A landscape with many peaks, sampled at points; each row gives a point and its height.
From any point a climber steps to the highest of the 2 points nearest to it. It stops when none of these is higher. Distance is the straight distance between rows; heights are no part of it.
Paduk: [119 134 122 151 119 122 139 127 127  65 151 140 132 116 116 161  55 133
 138 113 115 195 150 132  65 192 164 161 113 175 138 138  70 159]  h=168
Boki: [124 113 105 148 150 147 113 111 129 160 108 148 161 107 100 148 122  76
 157 131  80  93 128 115 146 143 157  83 134 107 139  85 114 125]  h=40
reku: [121  88  96 128 147 154 116  99  88 165  76 107 158 132 106 125 155 152
 110  65  99  54 110 171 192 137 161  83 136 109 176 154 150 112]  h=271
Zad: [122 154 161  97 167  78 149 154 162 153  99 101 102  46 127 137 151 149
 103 117 169 102 130 192 171  48 105 141 197  97 104 161 162  96]  h=569
muz: [120 143 143  63 177 153 138 169 160 151 118  97 120  83 120 138 117 115
 128 108 170 144 115 161 160 138 153 163 175 149 156 134 114 111]  h=596
Kub: [107 103 149 101 164 124 129 131 167 136 165 119 132  94 135 141 204 124
 108 137 152  72 134 104 138 137 111 139 155 156 158 123 143  74]  h=421
Banan: [126 158 101 120 137 131 112 124 166 118 124 151 127 130 104 140 135  97
 125 134 112 127 102 124  86 169 117 171 168 156 139 108 106 142]  h=422
Vezop: [115  94 104 156 163 140 120 114 117 140  56 155 178 161 124 101 112  99
 102 100  92 116  86 133 163 155 181  66 106 136 134 148 130 138]  h=16
munu: [147 140 131 116 149 102 177 158 185 121  93 105 113 120 129 163 152 147
  80  97 171 129 119 164 203 133 129 157 154 124 159 143 129 134]  h=424
Suz: [107 133 167 102 135 156 121 133 121  90 176 129 122  98 133 120 111  81
 121 155 129 180 160 114  86 165 145 165 150 197 159 147 104 118]  h=82
Peri: [163 134 133 125 112 130  98 153 120 162  76 136 157 145 113  83  56 132
 128 137 122 127 101 117 149  65  87 146 148 117  99 108 154 160]  h=267
bozul: [148 118 125 151 115 127 140  93  72 162 109 156 107 184 132 113 127 128
 136 155 101 125 107 116 131 120 132  97 100  74 100 110 110 135]  h=155
nefa: [148 110  96 142 113  77 142 140 117 107  71 126 133 160 123 129  69 142
 128 107 130 122 121  93 139 125 138 100  63 109 124 141 110 141]  h=368
puve: [114 132 115  96 112 119 141 160 156 106 142  80  86 140 158 145 156 149
 168 151 167 104 112  95 130 100  76 103 134 116 108 123 135 131]  h=325
nafa: [119  84 119 130 129 163 132 129  87 148  41  83 180 153 104  89 105 157
 136  80 112  91 118 186 194 101 161  90 155 121 182 167 154 142]  h=231
buvi: [125 134 119  89 152 109 183 149 163  93 162 113 149 118 157 153 192 184
 100  92 151  70 141 124 140 168  76 149 135 128 148 152 121 133]  h=326
far: [164 128 125  96 133 115  90 126 108  83 117 129 146 118 128 154 106 135
 116 123 131 159 140 111 154 161 159 168 107 146 150 165 105  99]  h=188
Dek: [141  95 121 111 138 130  61 173 100 142 114 144 119  98 103  77 131 119
  99 171 159 157 123  95 124 105 102 156 104 154  80 156 124 119]  h=166
Bav: [164 145 134 155 154  79 195 184 149  99 152 117 145 163 145 202 133 131
 114  90 128  81 107 180 129 180 136 138  38  82  88  68 104 132]  h=558
fudu: [130 138 116 167  92 115 154 136 145 117 160 133 106 126 113 146  43 122
 141 131  84 166 155 109  71 147 203 173  87 160 102 145  91 157]  h=153
zor: [124 141  89 156 108 127  73  77  76 151 151 200 123  69 126  74 120 120
 108 146  76 167 153 110  68 107 155 104  89 161 103 205 129 160]  h=564
Zal: [ 98 101 100 118 125 125  82 143 106 104 133 121  87 135 123 111 102 113
 130 130 123 139 119  79  91 116 115 106 115 159 130 151 109 172]  h=160
tegel: [128 143 107 156 107 170 134 129 126  89 135 124 143 147 126 194  94  98
 176 114  60 125 138 141 118 179 175 144 104 128 135  94 109 147]  h=78
bisop: [ 99 136 117 171 120 110 130  82  97 106 176 173 137  85 115 163 151 136
 140 112  88 164 190 120  48 115 172 159  88 190  92 152  73 144]  h=489
sos: [160 139 135 131 152 110 164 128 117 147 168 130 117 150 117 168 121 105
 142 124  87 105 110 100 115 158 149 153  88 106 106  71 123  84]  h=553
foz: [133 129 117 184 125 117 125  83 138 156 127 193 125  69 102 113 138  86
 132 212 103 145 149  92  76 147 138 120  97 141 112 128 109  99]  h=74
Dud: [133 137 123 113 119 124 112 126 162 110 101 115 132 162 146 166 116 146
  99  74 142 133  95 148 193 122 137 164 143 113 157 129 127 153]  h=384
ligo: [155 151 125  97 136 126 107 115 116 133 128 146 170 141 144 144 117 116
 167 113 122 130 133  97 152 143 137 144 102 112 116 142 113 111]  h=209
kov: [111 110 113 163 128 121 109  78 103  81 135 150 146 114 124 173 145 118
 116 100  95 138 145  93  89 160 169 144  76 188 118 153  98 119]  h=464
mufa: [144 112 117 133 145 109 180 147 181  91 116 131 150 129 102 179 149 117
  91  81 135 113 126 135 165 165 145 130 111 117 132 106 112 135]  h=469
mopoz: [128 117 112 112 159 130  89 126 143 141  95 128 156  87 127 138 152 138
 113  96 107 106 123 148 197  92 137 138 180 117 145 133 180 108]  h=359
pirun: [118 129 128 127 139 129 143 109 126  48 132 133 149 110 137 167 182 131
 126 128 142 159 169 119  87 175 146 158 104 190 117 149  95 102]  h=439
Ziz: [161 152 117 201 115 165 135 103 148 170 137 180 137 150  95 124 117  86
 137 155  85 133 100 144 100 172 147  86 100  75  67  96 125 162]  h=227
Gosot: [ 90  83  91 108 131 192  83 111 130 135 114 134 179 125 136  95 123 157
 139 106  93 109 114 129 135 135 159 112 171 134 128 128 150 116]  h=461
belug: [151 156 122 142 141  78 205 151 121  96 133 106  92 143 122 154 107 121
 170 143 121 152 168 105  76 159 137 159  93 157 133 116 110 100]  h=309
rasu: [105 137 128 120 109 122 118 141 137 121 197 169  99  96  94  72 113 111
 109 169 131 176 185 127  38 142 140 166 135 183 116 195  92 165]  h=111
Rano: [124 102 106 124 144 118 182 126 132 100 141 126 140 125 151 164 168 176
 113 121 121  80 145  81 161 162 103 102  82 109 133 156 132 131]  h=300
dake: [119 123 146  99  99  89 152 148 105  29 143  89  88 135 158 115 102 140
 100 107 175 188 178 151  77 149 117 159 127 190 181 133  97 148]  h=197
Linet: [ 82 111 107  92 144 161 101 167 136 106 143 119 115 109 144 132 174 144
 155 141 150 133 133 102 149 130 104 113 130 125 142 144 135 138]  h=377
Fuzo: [117 111 135 144  72 125 122 136 100 174  81 113 121 170 146  66  41 122
 174 151 135 134 139 113 129  86 105 101 120 123 138 126 116 195]  h=123
Navif: [104  87 105 123 161 139  81  92 120 141  87 135 171  92 163 154 159 135
 111  88  86  88 115 160 192 143 176  96 155 124 178 125 140 108]  h=311
bezan: [102  93 116 183 185 113  98  93 156 223 106 145 132  81 145 142 167 135
 126  91 114  84 104 165 182 107 149  84 156  95 135 127 190  84]  h=471
Telop: [142 161 124 131  64 147  81  83 109 135 168 155 126 147 130 102 104 115
 139 169  91 129 150  99  90 131 133 168 115 153 104 195 118 162]  h=364
Toduv: [103  96  98 112 111 177  96 134  80 108 102  86 123 126 113 126 117 126
 150 123 100  96 142 123 166  93 109  99 143 117 198 142 150 144]  h=125
Meve: [145 121 113 102 139  97 173 146 108  51 119 120 103 117 119 147 106 147
 104  93 149 175 155 143  87 184 143 162 108 164 162 126  74 131]  h=182
noza: [186 129 107 102  98 116  72 148 106 118  86 107 152 149 130 112  52 129
 137 114 105 149 127 115 147 113 142 149 147 138 116 124 128 159]  h=289
Pipag: [130  91  95 112 125 167 119 134 133 142  98 123 150 149 130  96 122 145
 132 128 100 118  99 104 144  97 142 104 155 113  70 102 163 130]  h=397
Dozin: [185 164 178 112 136 136 167 119 158 151 148 138 136 142 110 128 152 124
 114 147 173 167 100 148  95 138 107 126 161  94  75  67 120 100]  h=339
banu: [107  85 119 136 150 170  86 107 101  84 100 146 161 116 149 118 119 129
 116 131 103 161 139  93 158 147 147 105 115 153 160 168 159 128]  h=50
Pevum: [116 114 102 135 158 124 126 107 142 140 146 135 127  85 147 152 236 152
 118 118 125  64 132 124 165 121  77  74 147  94 150 118 175 107]  h=60
zapu: [142 141 119 168 124  96 194 142 161 152 120  96 137 164 183 174 133 173
 138  81 110  70 112 163 200 114 144  63 127  63 118 126 164 169]  h=224
Nurag: [148 155 133  51 111 132 136 172  97  80 150  97 104 115 150 103 138 107
 129 126 162 155 154 129 100 138 108 157 121 152 153 138 119 104]  h=258
dotu: [122 127 164 142 153 145  86 124 116 200 100 141 149 133 114 104 138 119
 142 194 129 111 103 117 177  59  88 117 156 106 115 122 171 109]  h=44
mef: [128 121 167 142 154 136 162  98 139 141 159 145 104 112 122 141 168 121
 120 187 108 141  98  92  99 142 105  99 137 100 110  60 147  83]  h=540
ril: [196 150 177 126 131  93 186 171 135 148  90  64  78 142 115 131 105 136
 135 183 197 161 122 131 134 128 103 135 126 135 118 109 136  99]  h=183
loko: [161 137 136 125 101 166 114 133 117 164 158 155  94  94 102  77 138  99
 113 194 146 194 156 120 107 138 137 188 108 145  92 160 127 127]  h=212
Vudot: [101  87 121 113 114 164  90 123  75 143 122 134 108 120 126 101 171 101
 130 174 104  96 140  97 160 100 113 115 127 113 158 125 139 107]  h=95
vilag: [102 152 108  95 133  73 138 159 181 148 110  89  80  85 150 140 131 187
 124  87 165  99 105 181 156  66  95 141 177  77 119 159 158 127]  h=479
korak: [101 108 109  86 116 152  79 162 117 103 127  83 135 107 128 124 126 172
 121  84 138  93 139 145 190  76  97 121 150 106 177 164 167 143]  h=156
tuvov: [103 133 129 108 133 146 114 148 180 137 127 153 145 120  95  93 142 127
 123 121 169 149 129 143 148  73  92 156 188  96 127 107 154 133]  h=670
Seba: [ 89 113 136 126 131 175  78 132  81 200  89 135 132 154 105  62 139 118
 140 158 142  93  95 151 162  67  95 101 148  98 141 144 141 144]  h=77
kudaf: [142 123 121 133 141 128 160 134 176 116  81 144 138 118 106 144 142 114
 107 139 148 143 100 114 147 118 114 100 125  97  98  98 120 138]  h=419
rorik: [108 148 167 126 162 149 175 108 189 182 168 146 145 107 115 157 158 112
 140 132 128  98  93 145 111 155 138 155 139 107 113  57 119  65]  h=677
Vipu: [140 120 118  96 178 108  94 138 122 120 129 148 127 118 141 122 177 130
  99 135 157 151 125 125 131 190 139 177 122 156 159 141 113  82]  h=169
vifi: [144 135 136 162 136 124 163 138 164 159 117 100 123 170 142 168 112 163
 144 111 124 119  74 148 186  98 156  73 132  56  79  90 173 135]  h=274
Tivis: [155 144 180  80 172 135 192 125 134 128 138 118 123 122 125  90 202 108
  74 131 205 132 136 143 117 146  96 118 132 146 133 107 141  69]  h=346
Tezam: [132 116 149 172 158 101 158 150 158 178  76 100 140 113 115 145 101 186
 124 112 135  96 126 163 207  37 113  88 166  63  92 133 202 140]  h=440
pebe: [138 163 179  91 171 118 155 154 149 140 127 115 116  82  98 104 171 140
 101 155 188 140 110 177 120  79  68 109 187  85 136  96 167  64]  h=482
Suma: [ 68 125 135  89 155 159  67 141 141  85 161 124 140 115 161 153 131 161
 141  92 150 153 118 150 163 139 126 122 167 120 175 154 125 153]  h=430
pom: [132 140 139 143 110  69 221 154 140  64 136  76 105 130 153 173  79 138
 136  83 126 142 169 124  69 171 155 167  62 198 135 104 103 127]  h=292
Bodo: [155 133 109 136 106 101 141 164 152 148 100  64 121 148 174 169  95 158
 172  85 129 102 133 129 204 113 140 106 132  99 138 114 169 156]  h=181
fuga: [166 101 151 130 110  94 163 192 127 143  80  94  98 118 130 107  69 138
 136 178 173 174 153 110 158  92 106 161 122 129 110  81 144 143]  h=154
puv: [127 139 118 139 169 106 170 127 166 168 155 120 113  29 132 164 203 168
 105 113 120  68 140 153 179 111 104 105 171  69 138 148 183  91]  h=87
medun: [157 118 144 150 114  74 168 124 113 116 101 100  71 138 129 181 122 127
 131 160 145 131 122  86 147 107 101  82  87 109 106 112 115 145]  h=101
Vum: [147 140 154 109 136 148 112 151 139 135 115 125 120  89 101 104 159 147
 101 175 151 149  81 132 124  72  66 105 159  90  86  78 168 110]  h=394
saved: [105 141 117 122 150 121 151 131 124 119 149  97 139 176 165 197 122 168
 166  77  84  61 102 126 144 163 124 155  88 117 154 121 126 142]  h=451
Vorem: [170 148 136 135 117 123  91 102 113 133 125 166 124 113 126 128 158  55
 101 156 111 156 135  99 125 128 125 159 135 158 113 119 132 119]  h=239
nepi: [ 93 106 109 151 115 153  59  86  71  97 129 164 140 118 123 119  82 137
 143 156 100 172 139 129  98 166 158 101 131 154 147 185  74 174]  h=213
seda: [ 81 139 103 144 143 150  90 100 135 193 110 148 119 120 129 121 162 125
 158 114  95 109  99 167 142  71 133 115 202  85 117 113 178 119]  h=358
pof: [111 116  84 103 121 148  94 138 143  80 139 114 138 142 105 145 136 159
 151 108 114 119 130 125 100 164 117 165 175 135 154 107 110 134]  h=381
mer: [132 121 108 200 138 162 146 104 100 164 105 183 155 146 104 115 133  74
 146 128  91 122 103 133 114 172 169  53  48  91 106 110 121 130]  h=201
komin: [109 102 104 129 151 130 104  96 121 112 133 157 147 138 156 135 173 150
 123 134 102 106 133  99 130 180 128 155  89 135 153 127 132  81]  h=151
lago: [143 118 124 117  56  74 100 131 119  86 132  75 118 131 163 125  55 159
 154 128 139 152 170  88 100 124 156 158 114 180 129 135 114 131]  h=306
vukif: [ 92  96  87 119 152 158  83 127 176 167 126 161 147  85 110  91 137 128
 117 128 106 120 102 126 123 132 129 137 178 130 140  99 153 100]  h=526
Vuf: [127 155 143 103 124 145 100 164 128 152  84 126 134 112 141  94 104 155
 129 147 141 123  81 149 145  26  58 126 151  95  88  99 181 143]  h=323
tebu: [112 145 129 130 143 117 148 118 138 118 153 172 130  81 108  97 115  98
 126 160 131 171 179 107  52 158 154 159 109 189 132 166  91 102]  h=96
Losar: [170 123 135 182 103 151 106  76 110 197 141 190 118 120  88  85 114  86
 106 174  94 147 116 110  99 140 112  95 117 106  83 120 151 158]  h=257
Valiz: [115 140 165 110 141 134 122 135 117 155 199 152  90 128 120 117 155  92
 144 167 165 148 142  94  99 144  99 164 109 131 132 129 105 106]  h=261
Delaf: [125 152 164  67 169 153 166 151  86 123 156 102  78 148 141  88 188  73
 103 133 194 112 161 166  96 144 112 118 127 172 155 129 120  93]  h=304
bev: [ 99 111 101 163 157 129  53  98 145 190  86 159 154  70 140 113 158 120
 133  81 101 122 123 186 166  72 134 133 192 108 132 127 200  94]  h=413
Gur: [173 167 139  87 126 115 155 135  79 106 134 104  92 112 123 124 121  93
 136 127 160 160 167 136  70 150 157 172 107 185 125 156  83  90]  h=285
Kod: [177 150 171 134 102  95 129 144 130 152 130 105  99 158 128 121  90 153
 131 148 164 167  92 116 121  89  65 109 144  78 101  64 162 138]  h=233
kop: [121 127  98 109  96 181  52 119 127 105 174 142 155 114  81 118 114 126
 144 129 120 131 158 129  93 170 117 154 163 135 152 135  97 155]  h=343
Zev: [133 169 135 162 128 102 180  84 147 147 175 194 130  74  94 106 131 106
 124 179 101 153 163 104  26 145 154 149  80 154  88 138 106  88]  h=85
Mapa: [138 113 152 162 162 127 129 111 133 162  64 137 153 140 118 127 136 154
 131 198 125 114  87 124 174  88 110  55 139  72  93 107 157 113]  h=12
kofo: [142 148 157 133 120 168 137 118 145 187 152 161 103 108 100 119 122  96
 138 188 142 162 117 109 130 140 118 155 123  96 114 111 117 114]  h=234
fitof: [145 165 120 124 165 109 208 155 183  84 117  93 149 143 133 187 163 135
 128  77 147 105 128 176 125 186 125 156 140 152 143 104 114 129]  h=513
pul: [131 133  97 192  44 134 156 128 113 118  85  99 140 205 141 114  52 103
 165  81  83 113 123 144  89 150 178  86  71 140 131 103 124 176]  h=46
letez: [130 191 119 108 186 128 153 133 170 130 128 130 135 127 110 146 169 116
 139  96 163 113 102 166  97 173 100 165 149 148 152 109 119  95]  h=468
Luk: [177 124 132 131 122 104 124 128  85 136 113 134 103 179 140 114 118 141
 122 148 115 153  94  90 148  97  92 116 116  91  96  98 176 123]  h=189
Gak: [155 166 166 110 151  92 243 148 199 118 116  83 126 116 128 162 146 167
 102 153 157  83 102 148 125 136 112  96 146  94 114 104 136  76]  h=320
nez: [ 95  73 117 155 170 148  93  95 115 211 115 167 130 133 144 100 174 116
 115  96 121 109 101 133 167 132 129  87 145 112 153 114 172 120]  h=537
vuvi: [140 177 149  83 181 112 161 148 180 176  98 101 127  81 106 135 125 119
 123 116 181 117  98 179 141  99 134 143 193 122 117 124 129  81]  h=690
tuno: [162 119 119 125 161 109 149 150 170 148 101 125 170 112 123 140 124 150
  99 110 113  98 113 131 214 115 154 131 126  80 117 124 165  95]  h=308
merel: [120 140 122 135 130 153  80 106 183 179 174 191 152 125 122  81 140 102
 137 179 117 132 126 108  99 165 114 147 159 140 105 144 130 148]  h=506
Gutak: [154 141 134 151 169  75 171 139 135 135 130 138 149 172 147 202 156 146
 127 111 105  58  98 158 168 160 137  91  81  63  89  86 101 131]  h=490
zek: [121  82 112 128  88 141 107 109 105  66 110 103 152 168 145 157  88 180
 156 117 113 137 159 131 143 154 170 128 134 126 148 131  95 150]  h=263
poz: [132 163 140 139 136  92 166 138 123 139 170 143  86 152 119 130 114 129
 178 174 158 163 145  93  60 143  99 154  94 129 116 131  98 120]  h=287
toti: [179 164 187  89 146 117 171 173 106 150 124  64  77 168 126  80 139 134
 113 161 238 134 138 174 125 112  86 119 149 124 138 120 144  89]  h=218
gumav: [128 131 140 163 138 146 156 102 153 172 165 165 145 125 129 148 139  97
 144 173  70  95 100 114  95 178 150 134 100 103 103  55 133  73]  h=607
Nasag: [128 137 136 131  92 188 124 109 102 171 117 135 127 175 144  93 128  89
 153 124 119 141  99 126 144  84  98  87 152 101 104 116 151 188]  h=342
zov: [112 142 145 112  91 162  49 129 116  73 224 162 139  99 104  92 104 107
 101 150 131 175 160 155  72 184 107 155 157 163 146 165  97 168]  h=307
fer: [104 138 139  95 123 164  83 151 172 132 175 161 136 143 129  76 142 110
 111 144 155 166 128 124 122 126 107 178 162 134 123 138 130 139]  h=576
Ror: [124  97 112 129 146 128 135 109 118  97  87 164 161 125 150 123 115 120
  78 112  84 146 110  93 159 145 180 107  80 135 116 134 126 123]  h=34
gan: [131 164 140  85 148 101 197 163 181 122 136  71 104 124 163 148 157 163
 148 143 172  99 128 139 140 123  98 128 169 124 137 122 142 107]  h=290
Pora: [146 134 149 145  92 170  89 119 102 174 154 152 107 139 100  75 110  80
 119 162 126 149 119 100 125  92  79 127 132 113  91 130 153 180]  h=293
raba: [173 149 154 124 153  64 190 180 179 158  88  87 122  72 129 159 116 177
 104 113 148 108 130 181 194  66 118 122 190  78  93 126 171 129]  h=472
Misor: [119 122 126 150  72  83 132 112 109 146 129 126  97 147 128  93  59 127
 153 148 140 150 146  74  81  76 119 100  86 130  99 135  97 171]  h=94
Gok: [ 87 104 101 155 148 165 127  75 110 134 116 161 185 190 143 129 159 145
 151  92  77  91 120 132 124 173 138 123 105 126 161 115 129 115]  h=134
Sis: [144 132 115 121  76 134  53 114 102  93 151 112 150 167 138 102  56 144
 148 128 115 155 141 103  95 132 142 151 145 162 123 161 117 160]  h=328
motu: [ 91 106 136 162  86  94 102  78  68  84 172 141 109 145 120 145  79 150
 118 101 105 156 171 107  80 100 167 147 114 179 143 162  78 169]  h=240
Rular: [131 138 138 106 125 154  71 113 180 167 160 179 163  70 154  80 148  72
 103 141 125 141 126 137  94 171 125 154 174 177 147 116 129 110]  h=448
vilap: [132 128 152 110  62 117  74 147 109  86 138 124  98 165 139 103 122  77
 100 157 119 149 147 108 127  82  96 168 149 164 136 130 129 164]  h=170
tidez: [152 106 115 162 138  88 167 136 135 124  90 122 146 177 118 152 105 126
 122 115 123  79 104 132 172 132 157  58  81  81  97 112 106 137]  h=418
damim: [ 81 125 127 192 116 174 135  86  96  80 119 130 172 165 125 181 108 105
 170 120  53 108 136 133 110 180 179 110  78 150 166 132 103 142]  h=92
ras: [102 119  99 150  97 124  90 107  64 118  91 141 117 145 123  79  65 125
 141 133 110 157 126 114  88 116 130  89 107 150 140 188  92 201]  h=187
zun: [ 92 102 146 118 102  87  99 120  84  28 171 126 107 138 151 156 110 135
 106 109 141 161 161 118 103 128 122 135 118 168 165 154  86 166]  h=217
Sipa: [145 142 142 156 117 105 161 133 166 113 129 124 130 143 113 163  79  78
 141 163  92 131 126 106  99 150 198 152 108 167  95 120  93 125]  h=139
gurun: [165 144 155 181  95  82 147 109 116 142 122 122  85 188 146 164  96 123
 155 169 117 147  96 109 112 118 142 101  95  96  74  89 115 149]  h=127
sus: [135 130  87 174  73 129 135 106 100  96 119 128 125 175 126 151  84 126
 167  89  72 135 149 124  72 150 160 127  72 133 106 118  90 178]  h=62
Rep: [128 112 116 150 125 134 134 102 118 148 135 168 136 121  98 121 102  89
 164 178  75 123 164  75 106 145 146 117 121 107 124 123 103 122]  h=59
sab: [156 127 113 112 114  73 151 159 130  93 107  88 117 128 137 150  80 134
 163 126 144 134 159  88 120 138 134 134 102 148 138 128 109 134]  h=333
Vabas: [ 82  82 119 121 136 177  77 128  84 124  74 113 166 124 115  95 119 180
 115  74 122 112 135 191 194  75 125 117 171 111 183 164 173 150]  h=195
dilu: [146 145 117 163 156 102 191 163 136  87 135 130 121 140 132 189 156 112
 135 116 105 134 113 149  84 190 149 144  53 130  69  75  96 120]  h=509
kagop: [137 136 164 116 167 122 206 106 120  95 140 122 130 125 143 148 202 116
 103 115 162 128 150 126  83 173 113 158  87 189 104 118  97  94]  h=414
tup: [ 89  93 151 138 137 162  88 100  97  64 169 151 135  86 153 147 135 117
 111 140 119 189 154 107 127 176 154 140 129 179 173 142 128 114]  h=66
nog: [107 102 120 110  68 135  55 124 123  65 117  86 141 156 147 130  99 170
 124 105 157 122 131 143 158 110 121 128 158 149 169 142 109 165]  h=301
Niren: [157 141 177 129 155 141 192  96 128 136 144 148 120 116 101 119 193 111
  99 144 185 154 125 135  67 173  99 123 108 131  96  78 101  70]  h=383
gad: [162 173 162 114 134 115 160 136 165 142 143 109 104 144 129 145 145 184
 125 126 170 147  76 151 126 114  82 126 158  61 107  78 163 100]  h=286
toso: [ 92  90 135 144  96 185  76  85  77  73 156 120 154 147 131 129  59 165
 157 160 117 159 134 144 131 162 166 106 170 136 158 146  92 157]  h=236
podo: [118 130 135 137  74 183 133  82  68 157 109 134 141 172 144  76 113  95
 159 129  90 140 124 108 118 112 148 100 112 135 123 167 133 167]  h=395
ligen: [108 108 140 119 146 135 129 123 155 132 159 155 112  88 136  95 205  97
 100 179 144 132 122 105  96 139  88 124 131 145 144  81 147  63]  h=478
sugu: [189 148 133 127 111  88 115 127 101 120 130 128 103 119 116 135 100  86
 119 128 123 186 155 100  99 119 164 173 119 177  94 149 102 129]  h=264
bera: [167 142 114 173  85 130  93  91 101 155 126 152 137 192 101 131 106 101
 154 141 104 139 153 103 125 136 150 155 112 135 101 166 112 154]  h=336
Kife: [ 77 128 119 169 121 163 168 104 123 126  94 130 177 203 131 144 125 113
 168  93  69  71 106 166 126 160 164  99 109 113 161 108 114 150]  h=113
kaguf: [120 139 141  82 144 115 151 166 153 115 180 105 112 129 133 128 232 156
  98 129 185  77 152 146 149 134  81 150 145 117 159 152 133  89]  h=366
seko: [103 150 133  80 175 109 128 163 170 121 121 139 141  85 116  98 177 118
  93 121 171 124 132 160 146  92  87 150 177 118 165 127 160  91]  h=574
Lem: [134 140 153  78 161 143 119 159 128  95 152  73 125 103 126 173  84 129
 135 105 164 154 123 147 140 177 148 154 167 175 188 148 110 117]  h=533
lere: [ 83 108 123 108 100 142  62 173 110 136 106 114 133 172 127  62 112 129
 129 126 153 114 114 146 155  62  81  96 140 115 140 152 126 184]  h=118
monam: [149 149 139 124 138 116 182 181 167 166 168  71  89  63 128 152 159 184
 117 119 156  92 143 143 197  91  95 130 167  80 136 169 182 119]  h=119
bal: [125 152 137 137 155 119 217 142 205 114  97 113 128  87 120 169 148 145
 110 146 125 102  96 128 176 108 106  84 128  80 127 111 162 109]  h=367
Bak: [104 124 158  73 169 142 108 142 113  54 185 104 146  89 159 184 128 170
 127 109 167 146 136 166 137 194 118 131 163 154 177 141  92 125]  h=484
Vumo: [101 128 116 152 112 102  67  73  79 115 189 204 140  68 141 110 160 121
 111 137  85 163 186 115  56 110 167 127  93 186 131 172  96 124]  h=521
zusab: [113  79 115 154 115 145  62 125 101 158 144 180 117  80 113  55 163 102
  97 196 130 148 143  94 110 107 103 122  88 141 112 131 141  96]  h=141
zep: [124 114 118 155 118 121 158 134 118 178  70  76 115 132 123 120 123 167
 155  65 126  81 128 181 180  39 107  74 174  77 118 142 199 154]  h=527
vab: [147 128 117 148 162 123 128 118 167 129 110 164 181  93 128 181 167  65
 142 121 110 109 130 136 143 174 160 107 120 132 113  75 103 102]  h=21
dad: [108 120 126 176 162 149  92  83 135 218 122 176 134 149  95 104 122 103
 134 149 111 113  82 117 140 134 119 111 136 101 152 120 150 127]  h=609
raf: [ 87 120 120  79 101 157  58 131 114 123 138 147 155 137 136  91 126 119
 147 131 134 115 131 135 136  93 112 108 156  98 144 140  89 164]  h=80
vaz: [101 141 115 140  79  67 133 111 106  84 166 131  79 130 143 132 108 154
  99 101 122 172 153 105  53  64 155 159  95 191 132 156  99 149]  h=259
Fedam: [151 119  94 156  55 154 141 116 110 130  73  76 128 203 130 128 107 111
 161  92  93  92 104 154 140 127 174 102 120 120 131  96 132 151]  h=25
felu: [126 123 129 110  98 120  87 161 155  96  97  90 110 154 146 126 122 143
  99 108 185 146 106 124 178  97  94 165 133 155 154 153 150 159]  h=345
fuv: [131 114 130 108  94 146  42 155 100 121 169 148 113  96  95  67 131 112
  96 182 142 164 156 123 105 130 139 188 115 165 113 183 104 112]  h=191
piv: [177 128 106 128 112 100 163 178 168 148 134  73 120 104 141 159 130 187
 117  82 158  98 154 129 213 108 101 122 156 106 139 151 171 167]  h=149
kotug: [ 91 103 121 131  81 180  85 153  72 135  77 114 140 159 121  36  70 120
 153 145 130 139 122 148 116  94 100  95 139 151 162 176 119 205]  h=157
lakin: [111 160 145 152 104  64 180 116 106  84 168 119 107 129 132 165  86 159
 129  81 111 170 177 133  44 117 164 191  78 200 142 127  83 138]  h=277
zova: [144 133 125  93 144 112 155 122 161 151 142 110 142 117 125 166 159 174
 117 102 147  60 119 129 170 114 120 137 142  79 117 121 133  89]  h=344
mumal: [124 104 146 117 116 138  80 124 127 104 134 131 122 132 112 134 170  63
 100 134 136 137 149 100 155  96 109 138 179 157 143 115 132 144]  h=206
domud: [136 144 130 138 122 129 180 134 145 127 139 105 130 177 149 175 105 143
 139 116 100  72  84 110 157 142 153 136  66  88 128  99 146 101]  h=498
reb: [123 133 103 134 133 163 138 142 152 173  91 124 159 154 134 111  90 137
 152  99  93 110  83 161 163  89 182  92 139  73  85 106 161 127]  h=334
numu: [161 113 125  98 133  98 129 188  92 121 116 111  65 102 123  92 114 130
 109 165 171 180 124 104  99 109 114 149 106 152  71 133 117 122]  h=140
tinoz: [ 86 110 108 120 166 151 133 115 174 158 156 155 121 118 130 141 166 150
 127  99 124 105  87 133 124 147 126 153 156 104 118  81 136 103]  h=599
vokaz: [148 167 161  53 151 114 165 176 117 131 149  74  77 160 141 102 173 110
 103 109 215  93 147 196 132 118  91 133 160 142 171 135 125 100]  h=260
gefak: [155 177 152  71 138 115 183 131 136 109 130 126 142 138 152 132 140 123
 137 129 160 134 140 110 119 144 110 158 106 122 128 126 121  85]  h=232
fur: [125  96 113 168 126 127 178 104  91 114 111 115 132 169 130 160 144 139
 154 115 113  96 148  85 154 142 137  74  59 124 124 168 128 139]  h=329
Gitor: [103 117 115 166 117 160 117  68  80 141 131 166 134 142 130 114 134  99
 130 109  91 129 120  90  93 147 153  99  80 160 108 151 113 144]  h=434
netu: [112 119 127 141  96 170  45  75  96 129 161 170 147 145 132  99 149  98
 107 126 100 127 134  99 109 147 131 141 115 160 146 158 124 135]  h=400
vuman: [100 125 101 112 128 137 142 110 138 149 124 101 130 162 147 158 130 173
 155  66 102  58 105 150 166 106 148 125 140  83 142 130 145 123]  h=399
rim: [109 128 124 107  78 105 105 162 130  97 167 125  83 118 137  80  78 114
 124 147 138 182 157 100  57 106 120 142 123 176 108 160 100 184]  h=133

For each start below, name the point where the climber stops.
fudu | sab
Ror | fitof
pul | Gur
Fedam | Gur
Boki | fitof
puv | rorik

Call two points neighbours if one is among the 2 nearest of the other. Go from one point of each pair to the other, from neighbour to neighbour, staying as high as possible. Name the lowest point that can't be avoided.
zep / Zad | Tezam
Bav / rorik | dilu
fitof / vuvi | gan
